Each row is a point on a tangle of strands that fork and nearly touch. The rows are in no order.
(in the rows, 100 means zero)
Two points are linked if the straight distance between their rows is under 73.2. Some points are linked to none.
q_173: [116  98  60 109  61  38 102  81 123 104  89  91 112 111  55  57  83 110
  80 111]
q_924: [135  96 125  85 102  75 111 131  84 115 106 106 109 112  89  95  70  68
 104 114]
q_426: [ 67 123  68  94  93  99 120  67 106 113  86 103  85 122  62  78 108 101
 110  93]
q_275: [121  92  91  98  64  35  93  99 118 133  79  93  93 116  51  76  73  89
 101  96]
q_474: [ 59 122  87 146 116 122 128  58  80  84 108 120  87  83 114  81 104 125
  98 110]
q_697: [110  87 118  58 117 105  97 123  95 102 113 110  79 115  97 137  85  69
  86  87]
q_64: [126 126 112 128  84 122 104  60 104  92 115  83  91  95 119 123  92 107
  80 101]
q_766: [ 87  73  94  92 109 129  83 131 106 111  75  94  87 106  78 116  92  75
 110  64]
q_505: [113 108 106 119  77  99 104  89  81  84 115  88 111 108 116 136  79 110
  77  92]
q_734: [ 50 100  50  90  95  56  94 118  98  95  86 106 110 123  45  59 100 104
  74 101]
q_292: [ 89 119  84 107  64  92 111 105  84 111  76  89 123 134  84  77  75  81
  95 113]
q_206: [119  85 124 107  66  30  91 116  90  92  93 111  79  98  72  83  65  73
 115 136]
q_865: [116  90 118  84 129 116  76 131  90  84  93 113 118 122 131 116 121  93
  88  96]
q_191: [ 80 107 104  65 106 123  76 101  94  85 109 111  91 133  85 103 121  78
 104 100]
q_248: [ 65 107  73  94  82 107 134  78  84  71 105  95 137  95 101  75 112 129
 107 129]
q_65: [117 102 108 113  74  82  95 114  80  81  94  92 130 104  97 115  72 111
 102 104]
q_528: [ 94  74 125  87  91  94  68 140  72  87 109 112 112 134 130 103 100  77
  87 109]
q_595: [ 83 145  92 123  84 109 111  75  96 127 108  77 104  86  91 110 101 102
 110 102]
q_310: [137  53 104  99  85 109  96 122 103 101 119  83  99 115 160 112 105  62
  94 109]
q_463: [135 103 107  83 100 104 100  96 127 103 126  90  72  82 182 138 134  80
  95 117]
q_559: [ 70 131 114 116 144 131  99  95  81  88  91 119  90  87 115 114 112 121
 109  85]
q_245: [ 74  79 113  96 107  28  71 137  79  96  91 129  89 109  37  66  84 103
  97 106]
q_645: [ 65 120  64 139  95  84 110  47 119 122  93  99  91  79  70  74 112 146
 102  83]
q_525: [ 45 101  41  78  78  46 123 109 114 117  82  93 120 100  59  59 100 111
  71 102]
q_675: [106 121 102  91  76 101  91  93 111  99 107  80  88  72  96 138 104  81
 130 112]
q_290: [ 58  94 100  71 112  97  87 128  74  80 130 102 138 139  72  67  93 114
  77 111]
q_947: [ 78 116  86  71 118  98 135 101  84  77  90 110 115 127  83  83  96 116
 121 103]
q_917: [112 101 103  97  90 119  90  95 124  93  58 100  76  81  86 141  90  91
 103  76]
q_334: [136 128 125  91  60  90  73 112 118 107  89  90  99  90  90 116  76  67
  89 120]
q_942: [111 116  92 107 129 109 119  93  85 103 130  91  97  96 107 113 116  84
 105 106]
q_164: [ 99  88 103 130 120 138  98  78 119 103  89 111  58  53  98 117 108 102
 120  80]
q_343: [ 96 122 100 114  78 111  92 105  88 127  98  79 105 111  90 110  87  73
  94  98]
q_904: [ 87 118 106  91  83 113  92  94  86  95 105  93  95 106 136 136 113  78
 115 111]
q_979: [117  76  95 105  92 107 114  92  89  88 125  89 104 134 158 104 113  92
  99 102]
q_732: [125 115 125  98  82 127  91  78 123 104  89  94 116  82  85 103 107 122
 120  96]
q_640: [129  93 137  96 135 132 108  87 100  97 122 112 103  87 132 125 118 134
  82  79]
q_106: [ 70 123 102 135 148 126 104 100  83 117  88 106  98  80  84  93 116 120
 125  75]
q_495: [ 81  99  92 111 103  65 109 137  60  98  93 112 126 127  75  59  73  85
  75 126]
q_705: [132  86 118  79 109  98 128 121  90 111 119  87 118 108 123 113  88  89
 119  98]
q_503: [143 111 115  75  83  85 103 114 118  95 118  76  87  77 160 144  86  80
 102 120]
q_380: [ 41 122  53  88 104 102 136  75 113  96  73 108 102 111  68  59 113 122
  91 102]
q_407: [113 110 102  94  82  77 129  91  92  84  92  96 137 116  78  91  71 130
  98 101]
q_137: [ 69  94  96 105 114 131 124  65  88 100 129 105  79 107  92  87 103 117
 120  86]
q_140: [149  71 117  63 102 102  80 131 126  99  99 118  91 106 164 129 118  79
  66 116]
q_909: [108 111 106  85 116  92 107 130 101 140  89  92 103  92  63 120  83  89
 109  76]
q_939: [ 87 122 116 139 109 116 128  48  84  98 128 116  87  79 143  86  96 128
 104 118]
q_283: [128 102 133  74  83 131  95 101 126  92  78  94 102  70 143 145  92 111
 102 103]
q_919: [133 135  92 120  75 100  88  82 143 140  85  56  92  90  81  83  92  80
 110  93]
q_798: [121  69  97  84  98 117 100 101 115  91 113  93  73  92 154 138 119  69
 104 106]
q_643: [113  57 116  66 118  84  89 150  87 102 110 115  72 100  98 124  77  49
  86 103]
q_664: [ 68 116 117 138 147 128 108  72  79  78 100 146  76  91 132  86 105 130
 105  89]
q_139: [ 92 123 101  99  76  98 100  76 108 100  80  95 124 103  65  91  99 141
 112  92]
q_59: [108  69 120 107  77  24  75 115 102 118  86 119  79 100  42  74  76  96
  99 106]
q_387: [130 105  85 108  65  55  83  97 142 147  69  71  91 103  73  87  82  81
 106  81]
q_394: [128 114 113 126 108 108 123  57 101  84 135  97  82  86 156 113 109 118
  92 105]
q_624: [145 102 136  92  73  76  72 120 102  89 104 100  92 101 123 121  74  61
  77 131]
q_847: [153  76 127  87  86  76  77 140 113  95  99 103  88  93 164 123  92  60
  67 130]
q_171: [ 86  84 107 133 103 137 111  56 101  99 115 109  65  80 110  95 101 111
 125  88]
q_102: [ 97 131  98 107 136 106  89 110  86  81  88 112 108 101  83 120 115 108
  96  87]
q_677: [104 106  71 122  83  96 110  67 118 123  89  86  90 115  64  82 102  98
 101  82]
q_983: [ 67  90 116  92 135 135  87 106  96  89 114 121  76  82 160 114 147 108
 135  98]
q_508: [ 73  77  96 109  95 148  85 106  90 101  96  87  87 109 106 119 103  81
 113  73]
q_539: [ 37  81  62  81  90  79 101 128  91  61  97 109 116 135  56  49  83 100
  63 115]
q_922: [102  68 127 103 131 140  93  96 127 112 103 126  77  35 181 121 125 132
 103 107]
q_169: [ 93  86 139 107 138 148  95  87 101 109 118 127  80  62 145 120 115 131
  95  83]
q_876: [121 100  86 124 101  52  64 123 105 108  66 109 109 101  49  90 100  96
  88  81]
q_317: [ 75  71 104 131 119 127 125  68  80  89 120 122  78 108 166  80 110 127
 120  91]
q_700: [100  64 109 100  83  91  59 139  82  91  97 101 110 104  86 102  98  68
 110 108]
q_161: [122  80  98  84  89 126  93 102 126 107 111  79  77  61 126 151  99  70
  90 110]
q_842: [143 127  93 111 111  97 108  98 101 104 122  78 109  92  94  97 107  69
 104 120]
q_441: [122 125  86 124 112  92  83 100 100  97  73 107 104 111  62 103 106  98
  83  83]
q_644: [ 86  84 105  88  97 104  78 119  68  78 120 110 136 144 104  79 108 100
  74 112]
q_534: [ 89  68  99 101 115  99  58 154  93 103  86  99 106 106  55  96  94  79
 105  71]
q_430: [104  73 110 131 109 126 130  67  97  77 105 107  76  93 147 101  99 120
 135  88]
q_346: [ 78 100  50 112  83  61 108  58 132 127  88  84 115 100  62  63 112 141
  86  79]
q_513: [141 129  90 128  67  92 101  85 116 106 102  52 104  96  89  86  67  98
  93  99]
q_241: [113  93 130  97 108  63  96 136  70 114  96 122 104 123  69  62  76  68
  93 132]
q_331: [ 82 126  86 126 118 101 100  63 114 130 108 108  76  76  61  87 123 121
 113  81]
q_26: [ 64  94 100 103  95 133  91  91  91 112 106  88 105 110  76  99 105 113
 116  72]
q_29: [ 73 106  63 112  79  75 126 117  79  98  78  93 135 118  77  59  77  92
  71 123]
q_864: [130  89 111  78 115 113 120 114 110 126 112  85 105  84  75 110  93  93
 126  86]
q_18: [ 88  96  62 112 108  51  65 111 105 101  83 109 117 116  42  77 119 113
  84  78]
q_626: [119 106 116  89 102 122  98  87  96  86 103 100 132 110 108  89 123 110
 122 115]
q_403: [ 56  99  63  80 113 105 140 101  96  81  81  99 116 131  65  49  94 116
 101  98]
q_771: [102 101  57 122  72  80 123  73 113 107  84  83 120 108  63  62  92 120
  86  96]
q_829: [118 109 126  93 106 137  91  88 122  97  89 103  98  59 118 119 119 109
 130 106]
q_801: [ 67 101  82  87  86  95 118  92  72  51 101 104 132 124 122  99 103 129
  95 115]
q_849: [119  87 115  98 120 135  87  93 129  92 109  99  90  29 147 132 131 111
 116 119]
q_858: [130 101 117  79  82  94  67 118 124 128  88 104  87  75  66 131  81  70
  72 105]
q_272: [ 92 113 101  76 116  84 111 116  90 106  88 108 106 126  60  99  82 100
 107  79]
q_41: [ 82  62 115  72 139 140  91 119 121 105 102 123  79  66 180 120 145 123
 115  98]
q_975: [125  80 111  57 106 116  86 126 119 110 100 104  93  73  93 142  92  72
  85 108]
q_658: [ 81 115 108 103 113 129 126  78  79  86 109 106 133 104 116  79 115 137
 115 111]
q_375: [ 89  79  92 112 115 109 130  88  80  85 124 103  88 132 177 103 121 122
 102  83]
q_669: [120 112  88  88 103  76 122 107  85 100 120  97 124 119  82  79  94  78
 101 131]
q_76: [ 45 112  80  81 119  96  83 113  93  81 117  96 125 130  47  70 105 130
  87  90]
q_163: [108 133  97 126  87 106 101  82 119 115 103  65  84  55 103 123  94  96
 128  98]
q_556: [124  96 129  76 127 113 100 113  99  85 103 118 115 115 155 120 134 127
  92  90]

A fork is a point with three links. Follow the links from the first point to the second and name the forks in between, in order.
q_675 / q_403 -> q_924
q_206 / q_909 -> q_59 > q_275 > q_771
q_292 / q_275 -> q_924 > q_771
q_310 / q_700 -> q_171
q_626 / q_734 -> q_732 > q_559
q_734 / q_505 -> q_559
q_865 / q_664 -> q_922 > q_829 > q_732
q_939 / q_26 -> q_732 > q_829 > q_922 > q_528
q_979 / q_556 -> q_171 > q_528
q_137 / q_394 -> q_528 > q_922 > q_829 > q_732

A fork is a point with three links, a tip a point with one. Leave the first point through the second and follow the links. Name the first fork or tip that comes.
q_904 / q_675 -> q_924
q_139 / q_407 -> q_559
q_924 / q_705 -> q_771
q_664 / q_474 -> q_732
